Points on a hilly landscape, in no order, each with its height.
A ball rolls from a point to whichever of its 2 nearest points has the largest drop for the distance, and stops where none of them is lower. Distance is the straight distance between rows; heights are no part of it.
Q_978: [132,  96,  80, 115, 109, 116,  75,  87, 103, 104, 106, 118,  70,  84,  95,
  55, 107, 130, 103, 110, 113,  98,  94,  84,  64,  91, 124,  82, 123,  80,
 113]  (h 74.7)
Q_362: [ 89, 101, 106,  73, 118, 104,  96, 101,  99,  94,  97,  90,  84,  85, 128,
 100,  68, 108, 124,  86,  86,  96, 100, 142, 117, 136,  83,  83,  95, 102,
  79]  (h 33.4)
Q_860: [ 98,  50, 101, 102,  84, 101,  97,  94, 105,  85,  60, 101, 101, 104,  99,
 109, 126, 113,  78, 103, 102, 100,  94,  72,  92, 102,  97, 119,  89,  81,
 107]  (h 39.7)
Q_617: [111,  98,  85, 109, 139, 122, 103,  96,  87, 114,  99, 105,  59, 111, 125,
  68,  54, 101, 109,  83,  86,  89,  98, 108,  95, 106,  97,  71, 103,  90,
  67]  (h 14.7)
Q_522: [105,  84,  97, 107, 102,  99, 101,  85,  74, 128,  94, 101,  71, 100, 105,
  81,  71, 103, 125, 102, 105, 109,  95, 118,  80, 127, 101,  82, 109,  87,
  57]  (h 36.9)
Q_589: [ 93, 103,  93,  94, 114,  70, 138,  80, 107, 110,  86,  67,  93,  87, 128,
 115,  77, 122,  86, 127,  77, 101, 118, 113, 107, 112,  81, 113,  85, 100,
  75]  (h 65.6)
Q_731: [ 86, 109, 108,  88,  85,  82, 125, 102, 113, 110,  87, 117, 101, 106,  85,
 127, 114, 100, 101, 102,  91, 110, 103,  72,  90, 104,  86, 100,  98, 110,
  96]  (h 24.3)
Q_895: [ 99, 135,  75,  78,  65,  49, 137,  78, 102,  80,  88,  81, 119,  81,  74,
 138,  65, 109, 107, 123,  86,  98, 114, 108, 110, 104,  93, 123,  93, 112,
  92]  (h 52.1)
Q_414: [ 95,  63, 119,  74, 107, 112,  71, 116, 142,  94,  79,  97,  65,  90, 121,
  73, 118, 118,  88,  80, 103,  89,  83,  92, 104, 105,  93,  92, 103,  70,
  67]  (h 17.7)
Q_179: [122,  90, 107, 114, 135, 114,  74,  95, 120, 116, 105, 103,  54,  94, 119,
  55, 117, 107,  93,  75, 101, 103,  87,  61,  93,  78, 115,  84, 115,  78,
 116]  (h 28.2)
Q_515: [ 72, 136, 104,  75, 132,  93, 127,  98, 121,  83, 102,  91,  90, 108, 129,
  97,  92, 107,  95,  90,  90,  98, 100, 130, 114,  99,  82,  60,  92, 104,
  93]  (h 73.3)
Q_933: [103,  79, 131, 127, 117, 136,  81, 120, 100, 125, 120,  99, 106,  91,  78,
  90, 107,  91,  83,  95, 106, 108, 112,  92, 110,  92, 113, 122,  94, 114,
 101]  (h 30.6)
Q_431: [ 97, 145,  78,  83,  96,  68, 127,  81,  84,  74,  98,  76, 116,  77, 102,
 103,  44,  98, 109, 108,  53, 109, 102, 147, 111, 111,  80,  91,  90, 140,
  95]  (h 55.4)
Q_636: [100, 112, 109,  90, 109, 103,  96, 119,  90, 109, 103,  94, 116,  92,  86,
 120, 100,  87, 109, 103,  79, 119, 103, 129, 115, 110,  74, 107,  98, 120,
 106]  (h 24.4)
Q_448: [108, 122,  69,  86,  62,  70, 145,  70,  86,  90,  76,  68, 118,  76,  95,
 130,  71, 135, 111, 135,  95, 103, 112, 115,  93, 115, 113, 135, 100,  99,
  81]  (h 55.1)
Q_39: [ 96, 133, 103, 110, 137, 115,  86, 102, 109, 100, 123, 106, 100, 132,  86,
  94, 118,  76, 109,  81, 124, 100, 100,  74, 104,  78, 119,  70, 118, 120,
 129]  (h 58.6)
Q_184: [ 75, 144, 121,  89,  96,  83, 110, 103, 106,  89,  99, 108, 102, 111,  82,
 119,  93,  87, 101,  79,  85, 111, 100, 103, 116,  80,  81,  68,  99, 116,
 105]  (h 13.0)
Q_319: [102,  62, 111,  91, 107, 116,  67,  97, 114, 100,  63,  87,  53,  81, 122,
  61, 106, 133,  99, 101, 107,  80,  75,  79,  92, 111, 107,  80, 110,  58,
  79]  (h 20.6)
Q_113: [112,  88, 108,  87, 103, 112,  78, 122, 101, 101, 102,  90, 100,  95, 103,
 126, 108,  98, 104, 100,  97, 111, 105, 112, 106, 122,  86,  97,  94,  97,
  94]  (h 28.3)
Q_803: [105,  79, 122, 129, 129, 124,  90, 112,  97, 120, 131, 106,  94,  94, 105,
  64, 106,  91,  96, 101,  94, 101, 111, 114, 109,  94, 118, 111,  96, 104,
  90]  (h 37.1)
Q_968: [ 64, 137, 114, 110, 105, 111, 107, 104, 111,  86, 139, 123, 121, 137,  97,
 114, 104,  71, 101,  74, 126,  96, 107, 110,  99,  87, 117,  73, 107, 122,
 116]  (h 63.6)
Q_835: [ 76, 169,  97,  93,  90,  65, 115,  94, 102,  75, 112,  99, 117, 107,  78,
 112,  94,  77, 103,  94,  84, 109,  99, 123, 118,  83,  77,  65, 103, 126,
 110]  (h 21.8)
Q_712: [107, 146,  68,  91,  87,  68, 142,  84, 104,  75, 101,  74, 113,  85,  93,
 129,  71, 105,  97, 121,  95,  87, 108, 134, 125,  94, 108,  99,  92, 127,
  95]  (h 47.7)
Q_499: [ 89, 109, 117, 110,  86,  84,  95, 100,  97, 114, 113, 107, 137, 111,  56,
 132, 119,  66, 115,  97,  98, 112, 116,  81, 111,  82,  88, 115,  96, 117,
 106]  (h 14.9)
Q_316: [ 53, 142, 115,  81, 142, 102, 113, 103, 108,  76, 128, 116, 107, 123, 124,
  85,  92,  90, 100,  88, 106,  96, 106, 139, 116, 105,  99,  64,  92, 106,
  99]  (h 71.7)
Q_613: [118, 117,  71, 113,  91, 103,  82, 110,  69,  91, 125, 100,  97, 115, 107,
  93,  85, 105, 111,  90, 125, 104, 102, 138,  99,  98, 114,  91,  96, 102,
 101]  (h 55.5)
Q_400: [101, 156,  38, 103, 117,  88, 145,  79,  90,  63, 107,  94, 102, 112, 118,
  85,  51, 116, 108, 100, 110,  81, 126, 137, 117, 100, 131,  83, 102,  99,
  82]  (h 78.1)
Q_744: [ 75, 174,  85,  99, 115,  73, 121,  88,  93,  57, 136,  98, 126, 112,  95,
 103,  78,  95, 105,  97,  85, 103, 108, 145, 116,  82,  95,  72,  93, 125,
 107]  (h 33.8)
Q_759: [112, 117,  67, 118, 117, 107, 103, 107,  69, 109, 133,  92, 101, 118,  97,
  86,  57,  90, 123, 100, 112,  99, 110, 150, 114,  94, 113,  94,  97, 109,
  93]  (h 52.2)
Q_689: [122,  91,  75,  86,  88,  93, 136,  88,  95,  92,  85,  89,  97,  84,  97,
 112,  94, 134, 108, 120, 101,  88, 116, 100,  92, 103,  95, 115,  99,  88,
  95]  (h 43.1)
Q_300: [ 94,  62, 132,  88, 114, 112,  69, 108,  96, 115,  91, 108,  86, 100,  97,
  86,  90,  95, 109,  91,  70, 112,  95,  94,  98, 133,  91, 112,  93,  99,
  70]  (h 27.8)
Q_501: [ 87, 108, 123, 113, 136, 115, 119, 103, 104, 106, 112,  97, 100, 104, 126,
  91,  90,  85,  97,  77, 104, 107, 114, 134, 133,  90,  90,  94,  90, 119,
  83]  (h 67.0)
Q_882: [131,  97,  63, 120,  89,  89, 120,  84,  98,  98, 112,  86, 122, 102,  84,
 117, 107, 106,  80, 127, 115,  90, 116, 111,  97,  76, 100, 122,  98, 120,
  99]  (h 24.7)
Q_581: [115,  78,  82, 119,  76,  93,  97,  94,  91, 112,  97,  77, 128, 103,  95,
 120, 117,  97,  84, 120, 113,  96, 104,  99,  94,  99,  96, 136, 103,  98,
 105]  (h 12.3)
Q_745: [ 94, 148, 102,  95,  85,  96,  69, 111,  98,  80, 127, 118, 126, 128,  93,
 115, 110,  87, 113,  83, 127,  95, 106, 108, 101,  96, 117,  85, 113, 121,
 122]  (h 60.4)
Q_74: [116,  59,  93, 115, 110, 133,  64, 112, 107, 108, 101, 106,  82,  94,  94,
  65, 109, 108,  81,  99, 102,  85,  88,  89,  90,  94, 107, 112, 101, 102,
 113]  (h 34.9)
Q_88: [ 94,  86, 102, 101, 110, 123,  94, 105, 142,  98, 122, 120, 104, 103, 102,
  88, 132,  90,  76,  88, 125,  82,  92,  74,  89,  77, 112,  76, 104,  94,
 127]  (h 70.1)
Q_355: [ 82,  85, 147,  89, 121, 109,  88, 119, 105, 127,  90, 104, 106,  98,  96,
  91,  94,  83, 105, 103,  77, 104, 108, 104, 110, 113,  80, 123,  88, 113,
  72]  (h 28.5)
Q_987: [115,  87,  77,  91,  61,  85, 107,  97,  91, 104,  89,  95, 145,  97, 101,
 134, 123,  97,  97, 124, 104, 100, 101, 107,  93, 118,  93, 147,  87,  94,
  96]  (h 3.6)
Q_847: [102,  90,  77,  97,  46,  80, 121,  81,  79,  85,  54, 104, 123, 110,  80,
 135, 123, 114,  87, 135, 119,  71,  98,  76,  89,  97, 110, 131, 103,  76,
 118]  (h 54.3)
Q_202: [137,  70,  71, 120,  83, 123,  99,  90,  94, 115,  88,  96,  83,  87,  97,
  97,  88, 119, 101, 115, 101, 107, 108,  89,  66, 106, 108, 115, 101,  94,
 102]  (h 30.7)
Q_695: [106, 130,  72,  71,  92,  75, 141,  97, 117,  87, 106,  89, 106,  87, 110,
 121,  70, 114,  95, 121, 101,  89, 113, 142, 105, 106, 115, 107, 104, 106,
  87]  (h 43.8)
Q_336: [109,  87,  57,  95,  83,  85, 135,  64,  82,  97,  56,  95, 105,  94,  99,
 116,  87, 129, 103, 138,  85,  92, 105,  78,  90, 114, 108, 127,  93,  84,
  95]  (h 40.2)
Q_640: [ 81,  91, 118,  83,  81,  89, 117, 112, 126,  88, 100,  95, 114,  95, 105,
 140, 120,  91,  99, 112, 108,  81,  95, 121, 104, 112,  63, 102,  97, 106,
  97]  (h 21.1)
Q_621: [122,  83,  76, 119,  88, 120,  97,  82,  82, 124,  98, 106,  82,  94, 104,
  88,  73, 116, 116, 107, 114, 101, 104, 106,  70, 114, 118,  88, 116,  91,
  83]  (h 34.1)
Q_540: [ 87, 116, 109,  73,  84,  80, 100, 109,  94,  74,  72, 107,  98,  99,  97,
 114, 106, 116, 103, 104,  88,  96,  94, 108, 106, 124,  96,  84, 104,  96,
  91]  (h 30.8)
Q_837: [ 98, 113,  78,  94,  33,  83, 102,  90, 101,  92,  62, 103, 121, 114,  90,
 146, 135, 111,  84, 129, 115,  71,  95,  62,  96,  90, 102, 103, 113,  69,
 132]  (h 52.3)
Q_908: [105, 112, 107,  96,  85,  86,  71,  97,  69, 100,  93,  90, 111, 109,  63,
 114,  96,  90, 120,  94,  85, 133, 107,  74,  90, 117, 101, 120,  99, 109,
  99]  (h 51.3)
Q_294: [ 99, 104,  94,  89,  92,  85, 108, 108,  87, 111,  86,  84, 103,  84, 100,
 130,  85,  92, 108, 104,  87, 115,  94, 138, 103, 125,  82, 130,  94, 107,
  79]  (h 19.1)
Q_725: [ 86,  93, 136, 105,  72, 102,  97, 100, 112, 121, 122, 102, 139, 123,  59,
 142, 127,  62, 111, 112,  96,  92,  98,  87, 123,  89,  83, 106, 108, 101,
 132]  (h 4.7)
Q_283: [122,  77, 107, 111, 114, 107,  57,  91, 108, 129,  94,  94,  71, 100,  94,
  63, 127, 104,  95,  86,  94, 108,  78,  55,  84,  89, 122,  98, 128,  96,
 120]  (h 24.1)
Q_349: [ 91,  68, 133, 107, 103, 117,  98, 116, 104, 130,  99,  99, 111,  93,  79,
 113, 108,  79,  91, 106,  94, 118, 121,  95, 104,  96,  90, 132,  88, 108,
  91]  (h 23.3)
Q_678: [ 92, 104, 105, 116, 113, 107, 108, 110, 111,  93, 122, 104,  88, 125, 109,
  86, 111,  92,  76,  80, 130,  93, 106, 113, 112,  80, 108,  83, 103, 118,
 109]  (h 72.2)
Q_783: [119,  84,  77, 112, 126, 124, 100,  98, 104,  97, 104, 114,  69,  97, 126,
  52, 101, 122,  99,  97, 117,  79,  92, 122,  92,  99, 120,  69, 104,  74,
  95]  (h 22.8)
Q_7: [ 87,  82, 119,  83,  83,  93,  80, 109, 119,  79,  80, 103, 103, 101,  91,
 114, 140, 101, 102, 116, 114,  81,  78,  76, 100, 114,  92,  87,  99,  78,
 115]  (h 26.7)
Q_41: [ 89, 132,  94,  68, 115,  68, 143,  73, 107, 106,  91,  72,  76,  77, 128,
  95,  49, 134, 107, 122,  78,  94, 121, 136, 112, 111,  87, 107,  92, 104,
  66]  (h 67.2)
Q_826: [117,  72,  83, 121,  85, 107,  83,  78,  81, 115,  80, 103, 105, 102,  79,
  92, 115,  99,  92, 110, 106, 134,  91,  53,  53,  96, 101, 137, 103,  73,
 126]  (h 20.1)
Q_931: [124,  65,  99, 140,  94, 116,  69,  73,  88, 147,  82, 100, 107,  93,  74,
  63, 131,  97,  95, 108,  92, 134,  89,  65,  69,  86, 106, 136, 112,  94,
 127]  (h 12.9)
Q_713: [ 95,  54, 120,  80, 111, 108,  59, 106,  82, 111,  77, 103,  79,  95,  94,
  87,  93,  90, 121,  97,  70, 115,  72,  66,  82, 134,  97, 117,  95,  73,
  78]  (h 25.6)
Q_566: [ 86, 101, 113, 117,  87,  94, 110,  91,  77, 116,  80,  98, 141, 116,  62,
 136, 116,  70, 108, 107,  93, 121, 111,  66, 103,  90,  83, 139,  84, 113,
 109]  (h 22.9)
Q_375: [116, 126,  75, 112, 128,  89, 116,  90,  77, 109, 123,  87,  90, 101, 104,
  81,  51,  94, 121,  90,  85, 103, 110, 151, 116, 107, 102,  85,  97, 108,
  61]  (h 47.3)
Q_258: [112, 114,  80, 102,  74,  99, 105, 118, 104,  94, 107, 113, 116, 109, 102,
 115, 119,  94, 105,  99, 119,  87,  89, 117, 109,  95, 101, 101, 101, 111,
  97]  (h 39.1)
Q_242: [116, 128,  72,  93,  46,  94, 118,  86, 104,  88,  86, 102, 126, 113,  86,
 145, 119, 115, 102, 132, 119,  62, 109,  76,  92,  83, 109,  92, 122,  81,
 136]  (h 50.2)
Q_643: [103,  88, 117, 101, 122, 102,  99,  95, 129, 100,  98, 104,  61,  94, 110,
  75, 108, 113,  94,  77, 106,  96, 104,  63, 100,  75, 119,  73, 110,  91,
 100]  (h 32.1)
Q_16: [ 96, 117,  88,  71,  79,  76, 124,  98, 115,  84,  88, 112, 114, 105,  99,
 129, 106, 108,  95, 102,  82,  98,  95, 101, 106, 110,  90,  86, 104, 119,
 103]  (h 27.7)
Q_24: [114, 100, 123, 113, 100, 115,  79, 122,  87, 105, 108, 114, 107,  93,  83,
 101, 107,  70, 112,  92,  95, 106,  93,  48,  86,  87, 101, 107, 101, 110,
 126]  (h 43.7)
Q_124: [101,  34, 116, 116, 103, 112,  68,  85,  97, 104,  66,  97,  91, 103, 106,
  90, 126, 106,  83, 108,  95, 118,  77,  59,  89, 103,  87, 124,  97,  73,
 110]  (h 41.7)
Q_754: [105,  73, 126, 107, 118, 125,  56, 107, 107, 118,  96, 102,  74,  99, 103,
  76, 101,  94, 105,  83,  99,  95,  86,  84, 107, 114, 104,  98, 105, 101,
  87]  (h 30.9)
Q_737: [ 70,  87, 109,  70,  68,  92,  98, 116, 127,  75,  76,  98, 112,  90,  90,
 131, 134,  89, 100, 113, 117,  81,  82, 101,  91, 104,  74, 101,  91,  88,
 102]  (h 24.2)
Q_722: [100, 103,  88, 105, 100,  80, 116,  92,  67, 108,  82,  97,  79, 103, 117,
  88,  68, 123, 119, 109,  99, 104, 100, 126, 106, 120,  95,  76, 108,  94,
  65]  (h 39.3)
Q_849: [ 91, 113, 106,  96, 120,  78, 113, 104,  77,  92, 132,  76,  98,  90, 114,
 103,  45,  98, 102, 111,  59, 117, 105, 142, 113, 111,  68,  95,  85, 126,
  80]  (h 61.7)
Q_561: [ 79, 142,  79,  75, 118,  83, 138,  95, 107,  73,  98,  95,  84, 115, 126,
 100,  70, 119,  93, 102, 108,  86, 109, 150, 122,  97, 104,  68,  94, 101,
  97]  (h 74.6)
Q_659: [ 73,  99, 142, 100, 147, 125,  79, 128,  84, 118, 113,  98,  84,  97, 127,
  63,  56,  96, 103,  80,  85, 100, 103, 121, 117, 122,  73,  88,  91,  95,
  58]  (h 40.4)
Q_959: [113, 106,  77,  79,  62, 102, 122,  99, 103,  83,  92, 105, 126,  96, 102,
 140, 114, 116, 110, 120, 110,  61, 108,  99,  97, 103,  98,  93, 104,  96,
 130]  (h 48.2)
Q_468: [103,  83, 119, 112, 121,  96, 115, 104,  76, 117, 120,  83,  79,  78, 127,
  83,  62, 101, 108, 100, 101, 103, 116, 141, 112, 113,  91, 103,  87, 104,
  63]  (h 44.5)
Q_266: [ 88, 118, 110, 115, 112, 118,  78,  93, 123, 107, 146, 107, 107, 129,  91,
  97, 127,  69,  84,  74, 139,  88,  91,  60, 102,  65, 121,  80, 120, 113,
 161]  (h 54.2)
Q_750: [111,  96,  71, 110, 142, 119, 120,  97, 102,  98, 115, 102,  79, 100, 143,
  66,  86, 118, 102,  92, 113,  82, 102, 142, 110,  98, 109,  83,  97,  85,
  88]  (h 16.5)
Q_443: [ 75,  93, 134,  94, 112, 100, 111, 127, 145,  96, 110,  95,  90,  93, 110,
 114, 112,  95,  78,  79, 111, 104,  95, 111, 111,  93,  80,  95,  96,  87,
  88]  (h 6.7)
Q_185: [ 76, 117, 133,  84, 106,  88, 114, 102, 105, 107,  96, 109,  95, 107,  76,
 120, 104,  84, 111,  80,  73, 117, 111,  76, 103,  91,  86,  95,  95, 118,
  89]  (h 20.0)
Q_710: [ 77, 114, 133, 101, 109, 125,  97, 130, 118, 100, 141, 118, 125, 115, 104,
 108, 114,  70, 101,  75, 127,  85, 101, 111, 116,  92, 116,  90,  96, 116,
 126]  (h 66.4)
Q_18: [105, 110,  77,  78,  88, 107, 127, 102, 104,  78,  87, 101, 100,  88, 113,
 104, 102, 136,  91, 129, 114,  71, 121, 109,  96, 109, 107,  83, 104,  97,
 114]  (h 45.8)
Q_813: [122, 114,  98, 119,  86, 102,  68, 108, 111, 101, 142, 113, 125, 121,  80,
 107, 132,  74,  94,  79, 122,  85,  89,  66, 103,  70, 127,  78, 121, 107,
 151]  (h 50.1)
Q_944: [109,  89, 114, 109,  93, 116,  72,  98, 136, 100, 110, 106,  86,  95,  99,
  70, 139,  91,  81,  84, 128,  94,  75,  56,  82,  69, 121,  89, 116, 103,
 137]  (h 71.4)
Q_31: [126, 101,  68, 114, 101, 112, 118,  96,  97,  83,  96, 115,  77,  96, 120,
  65,  97, 139,  81, 116, 116,  70, 105, 115, 103, 100, 137,  82, 114,  84,
  89]  (h 28.9)
Q_983: [115,  75,  85, 108,  92, 103, 105,  70,  83, 112,  75,  96, 102, 108,  91,
 110,  90, 112, 101,  95,  86, 124, 109,  75,  79,  99, 105, 122,  98, 102,
  95]  (h 34.6)
Q_58: [133,  93,  71, 115,  65, 108,  88,  83,  88, 115,  91, 106, 104,  89,  85,
  89, 117, 121,  96, 110, 104, 105, 100,  76,  61,  85, 114, 123, 120,  84,
 123]  (h 25.8)
Q_424: [ 91, 134,  70,  91, 124, 100, 133,  86,  86,  69, 111, 109,  88, 118, 130,
  75,  79, 125, 108, 108, 109,  85, 113, 134, 110, 108, 133,  65, 105,  86,
  93]  (h 76.0)
Q_656: [ 97,  34, 134, 125, 107, 143,  56, 104, 106, 110,  78,  94,  93,  90,  94,
  66, 127,  90,  80, 101,  91, 110,  75,  47,  87,  91,  84, 137,  85,  90,
 118]  (h 41.3)
Q_132: [105,  52, 127, 105, 108, 140,  57, 120, 115,  98,  96,  93,  99,  80,  95,
  76, 126,  85,  80,  97, 105,  98,  89,  66, 100,  93, 103, 124, 102,  98,
 119]  (h 38.7)
Q_172: [ 95, 128,  85,  92,  83,  77, 121, 114, 114,  91, 127, 108, 118, 113,  96,
 136, 104,  88,  89,  89, 117,  81, 108, 134, 122,  76, 102,  95,  95, 109,
 104]  (h 43.0)
Q_973: [ 95,  91,  97,  84, 101,  99,  99, 100, 113,  97,  77, 100,  83,  89, 115,
 104,  99, 114, 100,  90,  93,  94,  87, 127, 111, 125,  93,  92,  97, 100,
  92]  (h 31.0)
Q_606: [100,  63,  76, 101,  83,  99, 113,  77,  90,  99,  56,  97,  98,  97, 101,
 111, 109, 119,  89, 120,  88, 111, 102,  71,  84, 116, 102, 131,  95,  83,
  95]  (h 37.5)
Q_209: [ 84,  85, 128,  88,  81,  82,  88, 103,  76, 105,  82,  99, 113, 103,  92,
 107, 122,  71, 113,  97,  73, 122,  91,  99,  98, 126,  87, 124,  84,  94,
  90]  (h 48.0)
Q_176: [ 80, 153, 100,  94, 108,  70, 111,  98,  81,  81, 113,  75, 106,  95, 102,
  91,  58,  99,  97, 100,  51, 122,  97, 152, 104, 112,  76,  81,  84, 135,
  96]  (h 58.7)
Q_13: [ 86,  99,  97,  95, 120,  70, 126,  88,  84, 106, 106,  68, 104,  84, 113,
 107,  57, 102,  99, 128,  61, 126, 111, 130, 106, 118,  77, 124,  78, 120,
  67]  (h 63.8)
Q_394: [ 94, 102, 142,  93,  85,  86,  68, 109,  75, 105,  99, 107, 118,  99,  75,
 107, 113,  74, 128,  84,  88, 131,  96,  78,  98, 115,  90, 114,  92, 108,
 110]  (h 49.5)
Q_80: [ 92,  94, 128, 114, 101, 131,  93, 120, 134,  96, 137, 113, 128, 111, 100,
 110, 130,  65,  77,  92, 118,  89,  97,  73, 109,  88, 106,  81, 100,  98,
 134]  (h 68.6)
Q_40: [109, 169,  52,  77,  90,  72, 134,  84,  96,  75, 100,  90, 124,  91, 109,
 112,  60, 102, 111, 111,  80,  91, 109, 146, 130, 103,  94,  84,  93, 119,
 101]  (h 51.6)
Q_513: [121,  62,  87, 106,  80, 118,  89,  93, 128,  95,  92, 106,  83,  71, 112,
  67, 129, 124,  71, 106,  98,  91,  92,  75,  62,  83, 106,  94, 115,  73,
 134]  (h 73.2)
Q_439: [105, 117,  82, 110, 108,  91, 136, 101, 108,  92, 101, 104,  87,  97, 101,
 103,  83, 115,  87,  91,  98,  98, 119, 111, 104,  80, 101,  98,  94, 110,
  82]  (h 44.6)
Q_197: [ 94, 114,  80, 103, 139, 107, 117,  88,  96,  98, 111, 100,  52, 106, 138,
  68,  54, 113, 108,  80, 109,  83, 101, 130, 112, 114, 107,  66, 102,  78,
  63]  (h 6.5)
Q_812: [124, 117,  67, 116,  68,  75, 121,  89,  91,  82, 110,  90, 128, 104,  98,
 123, 118, 101, 102, 113, 109,  86, 113, 109, 111,  81, 109, 102, 102, 113,
 100]  (h 33.7)
Q_767: [ 79,  87, 150, 104,  96, 101, 114, 121, 108, 107, 108,  99, 113,  91,  79,
 140, 116,  83,  90,  98,  93, 115, 114,  88, 104,  94,  78, 121,  90, 101,
 107]  (h 17.8)
Q_340: [109,  55, 115, 107,  80, 117,  38, 114,  90, 115,  90, 112, 119,  94,  92,
  84, 141,  82, 110, 101, 115, 106,  74,  49,  86, 102, 108, 139,  96,  80,
 120]  (h 43.5)
Q_210: [ 66, 102, 128,  86, 113,  91, 128, 108, 128,  99, 113,  96, 103,  91, 115,
 127,  99,  90,  95, 106, 101,  93, 116, 130, 107,  98,  76,  92,  87, 111,
  88]  (h 15.5)
Q_624: [110,  69, 119, 124, 120, 115, 107, 105,  87, 125, 113,  96,  88,  89, 118,
  82,  90,  94, 100,  96,  98, 114, 108, 122, 103, 109, 102, 113,  97, 109,
  64]  (h 41.5)
Q_532: [115,  89, 100, 107,  97,  95, 104,  95,  80, 102, 102, 111, 103,  98,  93,
  94,  88, 105, 101,  93,  88, 116, 111,  61,  84, 100, 108,  87, 100, 113,
  96]  (h 38.2)
Q_632: [ 62, 112, 127,  84, 141, 109,  90, 107,  97, 102, 105,  96,  74, 102, 133,
  80,  59,  98, 102,  81,  79, 109,  97, 153, 115, 118,  78,  84,  93, 107,
  74]  (h 36.7)
Q_859: [ 70,  90, 153, 100,  86, 115, 102, 125, 121, 113, 118, 108, 138, 107,  57,
 146, 125,  65,  98, 107,  96, 105,  94,  71, 109,  96,  82, 114,  97,  78,
 119]  (h 11.5)
Q_339: [ 91,  69, 128,  95, 110, 105,  82, 125, 145,  94, 102, 108,  88,  91, 103,
  91, 124,  97,  90,  80, 115, 103,  88,  95, 100,  92, 100,  96, 101,  84,
  84]  (h 13.4)
Q_684: [128, 102,  59,  82,  97,  93, 121,  95,  96,  87, 102, 100,  84,  84, 122,
  77,  65, 136,  92, 108,  99,  80, 104, 131,  99, 122, 137,  87, 106,  78,
  73]  (h 34.5)
Q_521: [110,  59, 106, 110,  91, 114,  80,  90, 132, 110,  92, 107,  79,  73, 103,
  57, 142, 110,  71,  91, 112,  98,  68,  58,  65,  75, 101,  97, 123,  86,
 144]  (h 72.5)
Q_269: [ 90,  93,  74,  71,  56,  76, 109,  96,  89,  97,  59, 101, 114,  92, 104,
 138, 109, 104, 107, 115,  94, 103,  93, 114,  99, 128,  91, 148,  90,  85,
  92]  (h 9.7)
Q_732: [120,  78, 113, 123, 114, 112,  72,  90,  95, 138,  90,  99,  96, 101,  78,
  82, 127,  92, 108, 104,  97, 138,  87,  51,  88,  95, 108, 109, 110,  94,
 110]  (h 19.2)
Q_591: [104, 126,  85, 106, 118,  87, 111,  85,  73, 104,  97,  85,  78, 101,  99,
  92,  67, 112, 111, 103,  94, 109, 112, 142, 113, 100,  84,  69,  96, 113,
  79]  (h 42.8)
Q_272: [127, 113,  88, 113,  72,  90,  90,  88,  69, 111,  85,  93, 142, 113,  66,
 129, 123,  87, 115, 115, 101, 120, 112,  68,  98,  80,  90, 128,  96, 104,
 121]  (h 29.4)
Q_647: [ 83, 124, 130, 103, 141, 116,  90, 114, 101, 103, 124, 100,  96, 119,  88,
  97,  98,  82, 105,  82, 105, 109, 110,  82, 114,  96, 100,  75,  99, 111,
 119]  (h 61.5)
Q_418: [104,  64, 107,  87, 106,  98,  71, 101,  95, 102,  71, 106,  62,  94, 104,
  75, 103, 108, 115,  97,  83, 101,  81,  66,  84, 120, 106,  90, 117,  64,
  79]  (h 23.4)
Q_558: [109,  78, 114,  98,  76,  90,  55, 103,  87, 101,  80, 115, 116, 100,  87,
 104, 132, 101, 128, 110, 110, 107,  78,  63,  80, 120, 109, 135, 103,  81,
 111]  (h 45.2)
Q_487: [122, 111, 106, 115,  90, 107,  66, 120, 105, 105, 118, 114, 110, 109,  87,
  94, 120,  91, 106,  87, 116,  95,  98,  53,  91,  76, 120, 104, 109, 116,
 138]  (h 46.6)
Q_780: [ 84, 112, 131, 118, 152, 124, 106, 110, 106, 112, 114,  95, 102, 114, 117,
  84,  90,  94,  90,  75,  98, 107, 119,  90, 130,  82,  91,  78,  95, 113,
  94]  (h 64.3)
Q_649: [ 87,  99,  79,  71,  79,  75, 138,  91,  93, 100,  71,  97,  97,  75, 109,
 120,  85, 104, 110, 121,  89, 109,  96, 124,  99, 124,  86, 133,  92,  96,
  66]  (h 14.4)
Q_946: [123,  82,  62, 102,  37,  86, 102,  81,  93,  95,  77, 107, 128,  97,  92,
 117, 132, 132,  70, 136, 111,  83, 105,  74,  70,  86, 109, 139, 107,  74,
 126]  (h 56.7)
Q_733: [ 99, 116,  85, 104, 120, 111,  97, 104,  95, 103, 103, 118,  77, 114, 113,
  82,  85, 105, 114,  83,  99,  96,  95, 109,  99, 101, 112,  74, 101, 117,
  87]  (h 22.1)
Q_854: [ 98,  83, 125, 112, 105, 108,  96, 114, 103, 106, 102, 116, 105, 103, 103,
 102, 107,  84, 101,  75,  93, 110,  95,  50,  96,  95,  99,  97,  96, 115,
  99]  (h 41.4)
Q_797: [103,  61, 126, 111,  99, 143,  35, 142,  87,  97, 105,  95, 106,  90,  92,
  82, 114,  76, 114,  93, 110, 117,  85,  61,  94, 108, 107, 133, 100,  91,
 117]  (h 41.6)
Q_904: [ 92,  93, 112, 100, 128, 112,  76, 110, 106, 104, 109, 117,  63, 116, 109,
  74,  92,  94, 112,  66, 113,  84,  87, 101, 103, 110, 111,  84, 103, 103,
  90]  (h 27.3)
Q_957: [104, 123, 101, 101,  96,  92,  70, 121,  82,  96, 124, 112,  97, 120,  89,
 105, 106,  86, 111,  75, 124, 113,  90, 114,  87, 101, 116,  93, 108, 111,
 111]  (h 58.1)
Q_425: [ 88,  74, 111,  93,  80,  93,  83, 112,  84,  91,  76, 103, 128, 107,  90,
 123, 129,  84, 115, 100,  93, 126,  85,  78,  84, 109,  93, 144,  85,  84,
  98]  (h 46.7)
Q_569: [ 96, 141,  92, 109, 122,  85, 121,  90,  88,  82, 119,  85, 107, 104, 101,
 102,  72,  90, 114, 100,  93, 103, 122, 131, 126,  89,  88,  83,  90, 128,
 101]  (h 44.0)
Q_982: [ 93,  99, 114, 114,  98, 106, 101, 110, 116, 114, 114, 103, 105, 118,  75,
 118, 117,  81,  81,  85, 109,  99, 101,  98, 120,  68, 101,  92, 103, 120,
 110]  (h 74.5)
Q_992: [138,  94,  78,  95,  89, 114,  77,  94, 109,  99,  99, 109,  68,  73, 105,
  47, 118, 139,  81, 105, 110,  85,  80,  78,  67,  86, 126,  80, 129,  65,
 145]  (h 73.9)
Q_717: [129, 107,  58, 101, 107,  98, 132,  89, 101, 104, 110, 102,  95,  93, 112,
  98,  64, 120,  88, 113, 102,  89, 113, 133, 101, 103, 120, 100,  97, 108,
  79]  (h 39.0)
Q_846: [ 64, 123, 120, 107, 130, 108, 129, 110, 121,  89, 129, 118,  99, 121, 131,
  99, 100,  84,  87,  80, 120,  93, 102, 131, 125,  83,  96,  73,  92, 115,
 100]  (h 69.5)

For each start below, name the point where the ball stops.
Q_424 | Q_983
Q_659 | Q_184
Q_400 | Q_983
Q_176 | Q_197
Q_895 | Q_197
Q_678 | Q_983
